Points on a hilly landscape, in no order, each with its height.
From any point a climber steps to the highest of the 2 points nearest to it. It stops when none of these is higher. Distance is the straight distance between rows; heights are no part of it.
Tukup h=543: [125 134 114 127 134 145 138 133 184  64 141 144 138 134 178 130 103 117
 189 142 172  74 138  99 107  97  73  99  89  49 107 126]
Lotap h=350: [111 108 129  93 121  90 127 145 151 135 119  89 167  87 116 138 119 137
  46 147 158 118 145 126 142 119  97 140 104 139 119 130]
nibir h=610: [113 122 157  92 131 118 110 133  72 151 114  95 103 148 154 183 141 100
  76 159  94 156 106 141 166 117 114 105 166 131 145 146]
duzu h=143: [149 164 162 116 139 124 144 124 107 187 150  83 178 135 142 131 136 125
  81 105 126 180 110 134 122 110 152 133 113 132 129 151]
bigu h=634: [ 82 133 143 138 148 120  95 181 101 108 110 152 117 129 165 166 110  76
 166 146 146 133 121 136 124  99  88  56 154 134  82 152]
basud h=500: [116 100 139  93 117 124 154 105 171  87  91 105  93 144 144 121 127 138
 104 141  71 103 149 130 142 112 103 154 124 106 181 114]
lev h=336: [ 98  94  74 121 129 108  94 155  84  80 114 161  88 128 123 155  99  48
 103 135 142 107 131 142 120 114 115  62 200 114 103 118]
Fike h=141: [142  92 149 144 159 132  53 150  58 173 129 167  91 182 118 137 144 132
 188 149 118 105 137 122 143 131 162 130 203 126 142 105]
dom h=267: [113 144 100 136 173 128  58 138 131  80 151 150 131 141 104 148  84 153
 156 147 175  98 164 110 128 109 126 124 165  94 114 126]
kipe h=509: [126 123 116 137 120 113 166 181 109 165 117 136 138  91 160 161  98 112
 133 126 126 122  99 132  60 110  94  77 153 152 151 134]
kitul h=395: [126  93 101 103  96 102 155 147 185  79 119  33 185  88 146 170 129 163
  78 141 139 113 150 110 125 166  56 160  60 131 111 132]
Mit h=346: [119 126 148 100 109 121 126  57 142 135 145  67 155 150 161 123 186 138
  77 154 112 166 125 139 171 140 113 158  78 109  88 164]
vupuf h=217: [117 110 110 124 143 103 129 168 151 102 126 148 106 132 160 147  67 122
 146 129 147  68 126 103  89  84  85  86 158  80 149 132]
beze h=37: [153 192 133 167 126 112 101  99 138 140 171  99 176  71 173 152 115 178
  64 126 166 132 160 122 110 115 104 175 105 109 129 157]
bisa h=258: [143 125 128 111 146 130 133 172 101 206 123 136 155 138  93 144 138 108
  99 100 160 164  61 131 102  95 166 111 136 144 145 115]
musa h=455: [112 135 144 156 121 162 102 134  90 183 115 171 116 129 118 126 141 173
 205 129  94 154 117 136 121 149 155 115 141 192 150 124]
sek h=477: [139 136  27 133 106 166 151 119 144  41 151 116 162 113  91 126  99 104
 139 130 122 147 136 132  87 193 167 114 159  88 123 143]
teka h=144: [141 132 168 159 146 112  80 113  73 196 164 174 125 194 115 107 151 159
 186 130 101 126 130 105 144 135 176 147 151 126 125 105]
gizap h=156: [175 168 173 138 145 105 145 110 127 176 165 120 190 121 132  80 129 142
  88 100 138 144 146 146 116  98 146 163  82 101 106 155]
detu h=112: [160 165 169 108  96 120 112  89 142 187 142  92 128 139 129  63 131 142
  55 105  97 135 159 142 184  72 137 179 101 111 148 123]
Rimad h=232: [154  88 138 148 139  96 185 119 169 121 163 136 120 124 147 147 132 136
 154 119 110  45 136 111 108 125  84 162 105  77 138 128]
Vopo h=306: [103  84 108 106 135 115 119  89  91  68 105 149  82 117 115 108 142 101
 104 154  73 125 168 144 153 134 152 118 194 110 125 145]
vula h=506: [117 135  86 138 110 176 146 152 164  92 125 151 133  86 101 140 141  84
 179 128 209 150  94 121  98 171 132 109 101 152  83 133]
Vomed h=277: [134  81 137 110 103  92 189 149 114 180 151  63 188 101 134 122 143 167
  71 114  72 114 152 138 129 152 101 149  83 144 108 150]
bopop h=132: [158 160 161 139 130 148 148 105 174 150 115 129 111 146 108  77 129 150
 148  89 132 122 113 105 164 142 147 183  79 142 163  89]
varu h=355: [ 86  95 128 115 135 123  70 168  63 120  73 163  68 147 116 131 128  46
 132 137 109 128 135 160 145 121 180  60 214 166 111  91]
gubul h=194: [ 98 116 122 113 116 103 115 155 169  74  84 114 101 116 158 135  90 106
 114 149 126 105 147 117 129  96  65  71 136 104 139 121]
Vaz h=287: [114 117  86  95 112 105 137 171 163 104 135  73 158  96 126 171  87 128
  66 150 178 114 133 106 103 100  58 119 118 102 116 141]
pape h=216: [135 122 123 146 119 119  98 166 163 149 133 131 146 104 135 173 136 114
 111 136 228 122  84  96 121 109  70 123  93 130  95 116]
Zazal h=281: [143 138 113 150 143 153 102 130 138 117 170 172 131 100 108 137 127 138
 180 135 235 106 129 100 124 123 122 142 122  87  86 118]
futu h=454: [133 127  65 139 114 139 134 159 108  69 111 164 148 127 150 113  53 102
 186 121  67 111 119 135  75 157 121  56 173  73 124 140]
kep h=180: [159 156 180 139 151 129  76 108 119 187 140 129 139 174 130  96 142 110
 128 116 171 154  99 100 134 109 167 134 106 123 109 117]
lamu h=501: [135 155 162 147 127 141 146 138 136 168 132 107 148 153 150 125 138 123
 169 119 143 167  71 119 109 141 129 117  75 160 119 132]
reti h=150: [175 118 140 152 125 107 123 117 124 197 191 135 187 136 122 117 172 121
 115 113 196 121  90 117 119 128 124 159  64 100  73 141]
soli h=626: [120  76 141 111 116 119 182 127 147 119 101 116  58 158 118 106 141  91
 131 119  91 107 100 128 146 159 151 117 126 133 159  97]
kodab h=633: [110 152  93  86 167 136 100 129 126  99 125  97 114 137  99 153 100 118
  69 144 111 153 133 122 136  99 130 122 179 112 150 108]
Nif h=145: [149 136 160 166 150 134  64 108  95 145 171 176 154 153 134 106 127 194
 210 132 112 106 169 128 146 146 149 160 137 115 115 135]
fofe h=378: [139 145 150 170 119  96 140 103 133 173 169 109 135 129 153 161 148 159
 105 133 113 128 103 111 102 145  99 156 100 139 146 139]
Meri h=320: [115 135 156  86 139 136 129  92 112 132 120  99 145 172 128 112 167 111
 112 145 100 179 112 136 178 128 151 123 118 116  87 146]
soge h=124: [143 153 168 112 109 145 148 121 169 184 111 100  98 160 127  81 114 150
  94  99 103 114 132 118 183 102 131 182  72 134 172  92]
lop h=464: [108 145 133 136 110 167 140 122  90 148 112 123  98 129 137 157 147 135
 163 129  93 170 103 128 127 154 138 101 153 203 165 122]
Mavu h=83: [154 181 156 141  88  81  75  62 134 203 168 111 148 118 160  99 135 141
  48 109 154 135 162 130 139 116 104 151  83 128 143 138]
Vobo h=158: [ 76 150 163 132 115 155  68 111 106 105  95 145 113 114 138 109 135 163
 168 138 106 160 179 168 159 127 126 108 143 179 112 130]
bepi h=388: [119 162 201  96 111 136  93 135 148 196 104  65 121 153 150 101 113 115
  84 122 121 155 116 138 183  82 108 102  98 133 138 118]
Nugun h=405: [119 152 145 130 101 110 149  90 137 144 126  93 132 115 168 139 146 171
  86 153 101 151 140 132 131 123 102 154 117 159 148 158]
fon h=496: [131 141 157 145 160 135 144 166 127 146 149 164 170 141 159 115 103 116
 208 116 167 122 105 112  93  97 113  78 121  98  91 142]
Nozil h=394: [130  87 107  95  98 149 170 180 172 112 125 153 140 127 126 111 112  28
 167 117 153 100  92 114  93 115 117  73 120  95  80 114]
pode h=338: [115  68  90 113 102  81 169 175 158 106 131  68 168  84 152 157  97 153
  86 145 117  89 159 105  92 143  53 128  90 106 120 144]
lif h=154: [101 137 173 139 131 138 108  86 117 119 114 161 110 128 131  74 160 175
 133 137 100 145 180 160 178 106 154 149 148 143 124 131]
Ribes h=645: [118 120 119  81 159 126 126 129  49 119 103 112  85 147 128 159 131 102
  51 156  81 142 150 164 164  96 131 117 206 129 161 145]
Led h=171: [122 162 168 137 121 121  58 131  99 205 131 118 101 185 127 135 149 111
 125 144 163 172  77 113 153 121 158 119 128 140 122  84]
vem h=276: [106  93  99 142 152 145  70 115 113  47 140 176 116 142 112 145 120 159
 182 174 140  87 185 124 129 143 130 127 174  84  92 130]
Meki h=379: [150  80  92 115  97 120 178 174 160 119 100 144 116 138 114 115  91  35
 135 139 111 120  64 134  80 156 143  73 137 102 135 108]
mem h=295: [ 94  75 122 129 131 121  81 110 103  55  77 161  76 133 114 117 124 106
 178 156  80 100 189 129 153 133 134  94 190 124 110 124]
samod h=578: [138  76 171 124 134 105 152 141  63 185 109 133 108 131 168 154 171  95
  98 144  97 120  98 141 146 137 115 115 150 151 148 143]
Sil h=485: [136 145 130 147 125 161 161 161 164 128 114 127 136 103 126 111 118 110
 188 101 190 145  73 109  95 129 116 112  57 163 103 124]
fotir h=326: [ 98 115  89 115 155 163 109 110  94  59 152 126 156 145 116 135  97 137
 211 159  88 120 158 135 106 188 145 100 157  91 108 168]
Nim h=510: [153  89 116 113 112 119 166 174 162 177 119 107 131 121  94 135 144 140
  88 104 147 112  83 124 133 154 114 154  75 181 161 100]
Likov h=434: [118 124 119 128 123 140 157 145 148  72  91 186 141 101 102  60  79  97
 172 101  99 123 166 157 100 131 160  67 153 133 115 133]
sapes h=475: [142 128 139 125 126 144 151 168  92 182 108 112 100 151 137 170 119 112
 143 134 125 150  59 129 126 146 132  82 149 163 163 120]
Bev h=61: [152 160 145 185 122  87  67  83  90 190 175 184 126 113 140 132 139 172
  89 132 160 125 147 116 127 100 123 154 156 139 128 113]
Buvav h=278: [146  89 110  64 136 125 169 159 112 183 131  85 159 127  79 152 136  93
  66 116 140 162  79 151 114 136 168 128 134 143 139 136]
veg h=319: [114 129 102 132 147 166 112 127 118  93 149 166 164 118 110 115 109 150
 218 134 123 129 146 143 104 185 149 114 130 135  89 156]
gemip h=474: [133 116 125 111 133 140 167 151 167 125 159 123 167 132 165 134 112 103
 179 131 174  91 104 104  95 100  86 119 101  71  98 159]
kopop h=172: [166 128 172 113 156 101 125 108 143 193 146 137 183 121 108  62 151 115
  75  96 173 143 116 149 142  74 169 158  79 114  84 123]
tugo h=136: [130 156 104 132 148 156  86 104 138  97 128 109 114 141  89 146 123 157
 138 148 176 148 137 108 140 161 149 156 135 133 153 102]
faked h=580: [108 151 153 115  87 170 166 117 121 181 100 152  80 110 100  87 139 162
 116 108  79 156 140 186 168  85 175 153 146 174 175 134]
Rin h=433: [142 125 113 131 146 132 111 147  90 164 119 184 107 136  92 129  92 155
 135 128  69 100 165 129 116 129 170 135 213 136 188 113]
Dumu h=178: [120  52 113 164 104  97 196 124 108 145 158 165 127 100 114 143 209 113
 154 121 135 109  77 133 105 134 127 134 101 157  96 144]
gen h=129: [100 110 132 120 129 108 112 159 121 151  76 171  63 132 103 128 124 127
 108 123 142 122 132 125 133  91 158 110 176 159 163  82]
gib h=609: [ 90 103 141 147 158 125  75 157 102 106 120 176 130 139 148 138 127 121
 210 141 144 121 135 123 114 117 130  71 156 130  72 135]
Les h=142: [166 155 141 160 133 169 157  94 134 131 147 139 159  98 104  73 180 135
 135  82 165 152 125 144 145 160 173 186  60 152  95 143]
baze h=453: [127  83 174  97 124 103 173 131 166 154 108 114 125 129 141 110 110 132
  91 112  87 104 134 134 141 106  91 115 103 119 143 117]
zit h=463: [126 132  46 118 133 148 132 150 108  45 138 141 169 118 114 136  70  78
 142 131  66 138 141 150  80 165 159  69 188  75 114 159]
Rizo h=310: [128 170 145  77 156 160 126 127 130 151 131  71 134 185 118 137 146  88
  94 139 115 190  83 138 171 134 145 127 126 140 128 116]
Muzo h=594: [ 78 155 110 105 163 156  78 136  68  82 131 122 131 132 107 147 119 115
 146 151  80 177 152 161 151 135 127  89 175 163  84 159]
fini h=161: [ 83 152 145 145 121 138 106 104  82 125 115 139 137 105 122 118 161 149
 144 137 156 184 138 153 136 122 145 113 154 188  83 142]
Losa h=70: [152 167 145 189  91 101  71  68 114 201 169 146 143 104 134 114 164 152
  58 118 171 147 127 117 126 127 142 155  85 154 116 129]
bor h=329: [138  74 109 140  98  87 197 133 170 111 154  91 152  78 116 149 159 159
  66 122 131  74 162 126 133 175  99 189  78 151 122 139]
deken h=186: [107 109 113 114 122 112 118 175 131 145 126 119 135  88 113 181 123 100
  79 143 203 145  86 120 114 118  93  85 139 167 110 129]
Mub h=162: [121 126 143 172 133 105  62 149 112 170 128 140 100 172 124 153 144 123
 155 131 211 142  89  82 130 106 134 112 137 145 100  74]
fepa h=694: [128 148 108  83 141 135 135 119 104 158 126 104 114 145  93 149 114 128
  46 149  91 145 152 136 154 107 147 166 188 120 174 122]
tavi h=550: [126 130 117  97 146 129 175 115 164  66 121  78 141 135 159 126 117 150
 112 149  86 127 142 116 123 117 104 153 103  83 152 141]
Nedul h=148: [132  94 172 144 109  94 113 147 137 165 111 135  90 146 137 141 161 121
 122 132 170 116  75 105 153 116 112 126 107 154 113  97]
pepa h=125: [142 188 104 145 161 137 111 145  97 159 155  89 167 136 100 169 118 145
  97 136 172 165  88 106 117 148 158 146 147 148 150 140]
Daf h=515: [123 149 158 128 143 156 168 141 126 138 140 132 167 126 184 115 119 126
 200 113 118 162  92 127  95 126 114  90  97 123 110 163]
nal h=371: [132 129 206 100 110 128 101 159 117 214  98  94 109 178 173 115 142  95
 109 124  95 150  79 149 152 107 133  97  90 132 121 106]
kir h=333: [107 120  99 142 151 141  87 111  70  70 143 119 143 163 156 161 126 158
 191 182  62 122 154 130 117 154 108 113 162 100 127 164]
vaziz h=579: [ 98 166 132 112 119 168 137 100 163  71  91 102 105 123 137 107 115 134
 119 121 106 169 149 144 147 121 125 134 130 167 155 106]
Ref h=169: [ 85 133 129 122 122 121 114 126 106 134 117 116 123 107 113 159 143 107
  93 147 158 170 112 144 140 101 137 106 149 183 107 145]
Vedud h=7: [114 152 141 145 148 120  45  73 112  72 140 137 109 166 159 129 149 186
 156 168 126 138 183 108 153 134 107 153 142  82 111 124]
res h=115: [142 208 123 165 123 169 116  70 104 152 161 115 137 144 106 123 133 193
 120 128 111 161 159 135 147 161 167 190 121 145 157 147]
sakol h=302: [135 121  66 120 143 173 137 144 132  96 175 171 144 120  85 119 104 127
 188 136 198  98 127 109 102 156 171 138 142  82 106 126]
palam h=427: [118 100  79 137  90 125 133 168 147  66 111 188 103 128 142  99  84  17
 178 124 128 101 112 111  95 124 123  39 150  80  85 114]
Vabig h=196: [145  77 145 170 118 102 194 125 139 154 183 180 145  98 146 125 186 124
 164 125 157  74 108 112 110 138  89 144  82 110  79 154]
Susap h=573: [121 157  98  74 169 125 137 160 121 105 130  78 154 148 137 168  97  85
  87 143 140 148 110 140 120 111 103 122 147  97 131 143]
bom h=390: [160 151 124 130 132 131 170 107 173 139 140 100 135  91  97 120 123 158
  74  92 120 106 147 133 138 129 123 220  90 133 157 115]
kof h=416: [126 116 167  74 109 132 149 177 150 190  91  68 116 138 148 134  97 134
  86 118  89 136 111 135 158 105  91 112  82 141 174 113]
Gak h=584: [114 132 139 143 107 151 123 108 152 106  80 171  83 103  96  95 131 156
 184 107 121 119 159 148 133 147 147 124 132 174 143  96]
gadut h=450: [100  90 126  76 113 103 139 116 180  78  82  96 102 115 107 113 134 110
  62 146 114 117 160 149 164 107 115 127 128 110 135 120]
zev h=168: [159 137 153 141 136 155 113 117 145 177 139 124 173 156 106  96 152  99
 135 108 204 160  71 116 142 116 154 143  56 126  67 127]
tele h=130: [167 118 132 142 129 100 161 146 116 205 209 102 194 127 142 152 152 128
 119 122 140 125  90 105  86 163 119 175  80 101  98 166]
geka h=544: [112 119  93 146  98 155 117 115 182  32 110 156 100 122 121  89 104 116
 230 129 134 117 123 128 114 194 127  85 127 129 109 114]
kiv h=383: [130  43 129 117 116  96 170 147 112 106  81 164  92 124 148 102 119  47
 121  97  84  86 115 122 116 113 126  78 159  99 123 130]
vokav h=611: [ 82 154 154  98 152 143 114 161  83  96 109 116 136 142 147 135 121  63
 135 127 100 175 129 155 155 105 114  52 145 149  79 146]
muli h=106: [149 181 164 163 106 125 118  62 125 138 156 148 101 151 157 108 156 192
 113 129  86 113 180 111 157 113 104 194 111  93 155 111]
gimo h=98: [186 155 145 131  96 100 101  88 140 231 156  94 160 134 110  88 108 158
  32  92 117 119 168 133 157 112 115 193  76 123 154 132]
kevok h=563: [117  89  99 107 139 110 128 146  86 109 121  94 100 135 167 212 130  85
  74 160 119 114 109 129 122 134  79  89 171 122 151 153]
Bak h=358: [144 132 138 154 148  94 158 136  96 152 171 112 147 133 180 179 128 144
 137 133 107 111 103 105 104 130  92 117 131  88 159 156]
Lobog h=253: [150 144 149 144 155 118 140 111 176 113 152 128 132 147 135 123 111 142
 144 126 138  93 129  85 130 122 114 168  89  67 131 121]
bosir h=534: [122 156 126  76 108 167 147 101 192  58  91  44 120 126 138 120 137 154
  85 140 108 166 156 145 144 121  91 165  90 158 147 128]
zino h=417: [126 112  97 148 126 109 151 129 104 136 131 156  79 111 114 154 115 147
 125 124  89 104 132 120 106 146 141 125 182 149 189 119]
kaso h=363: [ 96  82 136 117 116 110 127 153 111  93  66 151  73 136 115  93 129  49
 148 121  96 110 129 148 126 109 158  69 180 129 110 106]
lasu h=545: [135 182  99 121 135 166 145 106 172  53 112 103 140  84 131 119 112 178
 113 109 128 152 188 138 128 144 139 162 128 157 177 130]
Robiz h=562: [124 128 133 160 131 110 153 107 133 119 134 193  95 114  94  98 157 174
 166 102 130  95 143 144 141 142 144 167 135 163 146 115]
laper h=296: [133 134 103  67 131 155 143 127 135 157 111  66 121 138  82 143 140 105
  74 129 140 175  81 127 153 166 164 144 114 150 146 109]
fumoz h=531: [112 160  82  74 171 136 116 149 123  68 143 100 128 163 102 142  80  68
 144 136 113 135 108 122 115 137 133  80 157  78 121 127]
Tav h=321: [127  92  84 120 144 104 112 141  82  65  96 160  87 127 116 136 100  66
  80 142  83 111 150 130 118 123 159  88 221  86 136 129]
rez h=590: [116  99 137  80 103 132 168 120 145 141  80 108  73 148 109  96 151  98
  91 121  68 131 127 171 177 104 161 130 145 136 161 110]
Bes h=362: [136  76 102 144 119  86 197 109 149 102 141 105 131  88 129 151 150 161
  90 149  88  70 161 129 111 144 127 175 134 118 145 138]
zavep h=46: [128 179 120 161 151 123 104 124 132 151 148 133 156  79 136 166 116 177
  85 125 170 135 146 127 101  89 118 140 154 133 146 137]
guza h=447: [117 131 130 135 139 166  77 128  85 170 131 167 147 131  88 129 114 192
 173 129  73 142 171 155 134 152 174 130 185 161 156 128]
suru h=195: [142 120 167 125 156 111 118 130 138 169 135 155 143 135 106  90 141 109
 116 112 181 123 113 110 138  78 161 146 126 102 108 108]
nuz h=409: [117  55 125 126  98 100 196 132 147  96  88 168 119  95 123  60 126  80
 106 101  82 101 138 154 123 101 151 100 153 128 128 137]
Padif h=118: [110 128 161 121 141 116 122 147 144 147  85 153  47 162 113  94 108 125
 124 118 106  90 161 124 162  67 148 122 162 112 167  79]
Lufu h=554: [104 142  70 103 147 174  23 133 119  45 114 133 114 135  92 138  76 158
 184 156 109 139 164 144 118 167 132  99 166 133 135 129]
gabi h=399: [157  92  82  91 116 102 145 194 138 128 108 111 106 130 140 158  74  64
 105 123 141 105  77 118  88 149 114  73 146  90 147 110]
duge h=360: [156 126 193 130 112 138 149 142 101 223 112 129  93 163 134 110 166 125
 147 108  81 133  84 144 147 101 128 123  97 154 165 105]
varo h=100: [127 176 178 117 108 121  62  85 154 152 113 123 123 157 145  80 136 140
  73 140 125 131 169 137 187  66 139 156 116  93 125 100]
Bebe h=461: [164 134 124 164 130 112 170 150 151 196 140 144 134 104 104 121 156 149
 114  75 147 103  89 125 101 126 121 184  83 176 160 106]
finim h=486: [154 143 158 135 152 138 119 145  78 186 136 113 131 189 154 157 130 116
 163 127 133 149  54 112 110 149 143 124 125 128 163 119]
fupip h=149: [136 164 159 182 148 119  90  84 103 145 158 183 150 115 137  79 152 179
 150 118 111 128 182 139 147 139 170 163 130 134 115 149]
Lefe h=146: [137 121 144 143 140 155 179 113 118 145 145 164 184 108 118 101 163 118
 143 115 150 149 120 140 126 121 184 145 108 138  79 163]
buzo h=451: [134  67  98 108 126  89 165 176 137 152 111 111 130  91 127 162 103 114
  79 109 131  98 107 125  90 121 102 100 138 124 161 126]
Rofi h=499: [133 122  45  90 133 139 154 125 139  54 142  94 131 147 104 161 102  96
 125 135 120 125 106 114 108 173 140 115 152  86 126 144]
Vot h=12: [131 155 167 157 125 113  48  68 141 103 127 136 119 141 166 132 156 161
 119 149 177 140 154 105 160 123 102 148 104 114 118 117]
ridut h=568: [102 122 139  89  86 185 165 126 111 133  73 114  57 162 107 107 143 114
 133 132  48 156 148 166 179 132 171 116 158 165 165 106]
vubu h=539: [111 148  96 115 123 189  80 120 137  62 108 132 116 132 116 127  92 158
 198 134  72 156 153 137 120 188 119 104 131 164 147 131]
los h=315: [148 138 105 148 168 171 103 152 126 113 148 185 164 118  76 112 103 165
 224 112 158 101 147 122  96 169 170 151 131 116 110 126]
gipag h=164: [131 167 140  85 162 128  97 141 179  99  95  72 117 153 150 154  77 129
 101 145 166 121 114 103 132  80  82 137 110  91 145 104]
ruta h=214: [140  96 105 166 115 105 213 131 163 121 174 157 142  91 136 135 145 133
 158 104 125  70 122 113  86 147 122 160 100 126 121 139]
mola h=19: [120 143 161 155 101  90  92  95 150 130 134 130 143 101 155 136 163 152
  92 140 186 127 143 133 161 110  86 137  94 139  79 129]
sedo h=423: [177 155 129 168 119  90 150 108 159 197 162 130 148 116  86 120 143 143
  71  81 131  95 125 137 131 146 109 226  67 159 164 117]
Bab h=28: [154 154 146 186 108  99 117  91 157 113 161 149 141  58 173 143 150 172
  93 130 190 115 172 123 136 121  79 188  80 122 106 134]
gemil h=301: [153 113 142 147  93  95 178 121 149 153 161  72 190  85 151 135 156 165
  78 111 126  99 157 135 140 155 102 202  52 143  95 153]
toku h=147: [136 187 119 118 172 142  67 139 173  96 110  94 105 156 111 119  92 136
 117 130 189 131 123  84 150 104 126 159 118 106 140  90]
Sof h=348: [ 84  85 108 147 114 114  61 161  80  87 105 178  80 111 103 144 118  72
 153 143 138 123 124 137 126 137 130  44 195 170  82 118]
Guzu h=252: [133 129  95 150 131 136 125 145 141 153 173 151 170  84 120 152 137 132
 113 149 236 108 125 106 109 109 101 142 130 109  95 135]
tuta h=97: [173 177 156 156 136 118 127  65 168 131 166 115 143 140 160 116 148 170
  79 112 131 106 167 111 146 139  96 218  66  81 159 123]
raru h=165: [124  66 135 129  91  98 200 140 102 156 137 126 169  87 148 132 188 108
 110 134 116 132  97 147 115 112 123 128 117 177  96 172]
Masu h=181: [ 85 164 143  92 142 121  92 148 175  62  89  79 126 133 157 143  93 113
 112 146 122 144 127 128 131  81  58  95  96 113 118 121]
nomu h=139: [121 106 171 158 107  96 104 116 133 170 116 165  67 147 112 101 201 139
 149 114 162 112 107 117 164 127 145 156 115 157 120  89]
sogus h=552: [116 114 146 157 139  94 154  94 128 118 130 170 113 105 140 126 159 150
 133 133 129 107 149 131 129 124 120 123 138 130 115 136]
Zil h=393: [140 118  79 168 116 103 212 109 128 116 149 143 118  83 116 147 128 156
 119 100  82  83 164 131  90 158 142 153 164 149 191 132]
Kazo h=111: [134 192 150 146 106 160  78  59 101 146 148 134 111 157 151 118 136 198
 142 144  72 156 177 130 152 137 135 172 126 125 162 130]
sofi h=286: [116  66 104 149 130 117  73 106 101  45 117 161  89 159 121 116 125 126
 208 153  82  68 165 102 124 167 123 112 184  80 126 138]
bul h=133: [159 190 119 128 161 142 128 121 115 162 170  81 173 149 137 143  94 151
 117 130 138 161 100 101 104 132 127 147 121  90 147 142]
Kun h=564: [120 111 113 134 122 145 124 113 165  52 107 169  84 145 104  94 113 143
 201 114 106  93 161 128 126 165 158 129 135 109 143  97]
nezor h=228: [138  95 127 115 161 117 149 178 138 177 117 141 157 140 100 122 121  76
 107  93 159 106  94 120  97  66 149 123 122 116 106 112]
vati h=342: [124 147 121 132 166 121 122 129  89 103 148 102 146 176 173 167 110 143
 162 151  92 131 130 117 107 128 119 110 161  66 137 160]
Rabi h=527: [117 111  63 138  96 177 120 118 156  49 125 156 122  98 117 129 145 122
 204 154 184 145 115 124 115 205 135 111 121 165  91 120]
midem h=585: [113 101 131 149 138 119 137 118 115 106 119 166  97 138 136 140 133 111
 185 139 149 121 116 113 116 132 129  92 144 130 116 126]
tuvu h=613: [111 141  90 119 135 135 149 124 161  52 136 109 126 139 177 154 111 142
 150 150 121  87 129 121  93 136  80 128 114  62 151 141]
fen h=155: [108 124 136 119 131 118 182 114 111 126 155  98 191  95 153 128 177 115
 114 136 126 171 122 153 126 128 149 133 115 152  66 183]
vizu h=247: [129 148 111 158 157 109  81 156 163  99 129 150 114 123 143 148  79 138
 152 127 201  76 146  90 118  78  96 123 144  80 120  90]
gana h=603: [108 167 138 134  91 189 145 121 144 119  95 126 106 108 105  84 138 167
 137 111 114 161 156 163 155 123 150 133 126 201 171 121]
Vitu h=593: [133  98 139 104 116 146 167 114 174 103 106 107  86 163 117 119 136 109
 172 128 125 130  76 117 138 181 124 119  88 126 139  95]
Forel h=397: [117  58 134  64 114  92 156 154 141 129  97  70 144 113 107 129 133 103
  39 120 129 119 132 144 170 132 117 129 105 133 113 120]
viz h=536: [127 119 151 139 152 117 157 178  76 184 134 168 155 117 160 151 139 107
 149 107 125 157  91 135  94 101 133  74 127 157 128 161]
muteg h=55: [138 153 153 179 149  87 105 146  89 182 155 158 129 113 144 155 141 154
 116 129 168 122 120 116 104  92 126 130 155 152 142 122]
vava h=131: [133 149 113 148 147 160 101  96 113 120 158 144 149 132  79 125 158 152
 161 136 178 167 128 126 143 174 172 147 114 146  84 131]
bir h=523: [126 100  42 105 112 118 142 141 101  65 128  95 111 126 132 181 126  48
  79 159 106 134  91 139 108 174 102  85 156 113 120 146]
fuga h=375: [155 168 159 128  88 130 148  62 131 147 153  60 176 135 179 116 169 170
  72 135  96 165 160 138 152 139 136 171  99 125 124 169]
lora h=555: [132 107 162 164 139 108 163 125  53 205 140 179 118 131 146 143 172 123
 153 116  86 133  97 149 111 116 139 105 147 151 150 157]
Let h=575: [101 161 103 101 170 159  45 131  93  90 126 122 136 146 103 147  93 171
 154 144  75 167 190 149 127 135 140 124 173 148 141 153]
Kisi h=525: [119 181 113 128 149 188 130 122 148  44 106 126 148 107 143 106  78 173
 181 117 102 160 172 135  95 142 126 125 128 151 152 154]
lolob h=275: [133 141 107 108 152 161 151 121 159  74 143 125 134 134 110 121  96 109
 140 117 181 108 131 106 108 134 129 145 121  65 116 113]
Gur h=138: [130  95 123 154 150 108  74 163  93 176 111 189  81 143  86 147 136 129
 171 122 153 102 108 119 113 120 161 113 174 160 150  78]
Mog h=551: [110 147 131 107  82 189 145 101 109 140  98 123  83 146 120 131 144 177
 116 137  44 153 172 153 176  95 154 167 151 151 172 133]
kenov h=119: [138 163 103 143 124 150 120 115  88 146 155 121 147 120  98 148 126 178
 132 130 121 178 120 126 120 159 172 165 170 173 154 131]
nud h=556: [142  73 126 110  93 138 182 150 158 163 106 110 135 144 115 134 155  92
 142 119 135 118  64 123 114 160 124 122  66 154 137 109]
Feze h=426: [127  92 134 131 107 135 201 114 149  93  96 179 125  97 103  61 123  97
 170  96  92 121 130 153 124 121 189 101 142 150 112 129]
sed h=465: [125 146 118  94  93 122 127 123 165 112 114  17 160 118 159 157 134 166
  75 136 126 164 142 125 151 140  57 156  74 153 137 139]
nekev h=137: [192 164 171 149 129 151 142  95 151 125 130 118 142  95 120  73 125 138
 132  78 182 138 136 125 165 133 151 194  37 137 147 126]
gorup h=444: [128 117  96 154 102 128 158 168 142  97 107 191 121  99 137 102  81  95
 197 117 108 115 123 127  64 119 133  64 163 112 106 133]

For each start below, name the point where the climber stops.
Tav | fepa
gemil | Daf
Vomed | Daf
tugo | fepa
raru | Nugun
Ref | Nugun
muli | suru
Nozil | fepa
Meki | fepa
Vot | detu
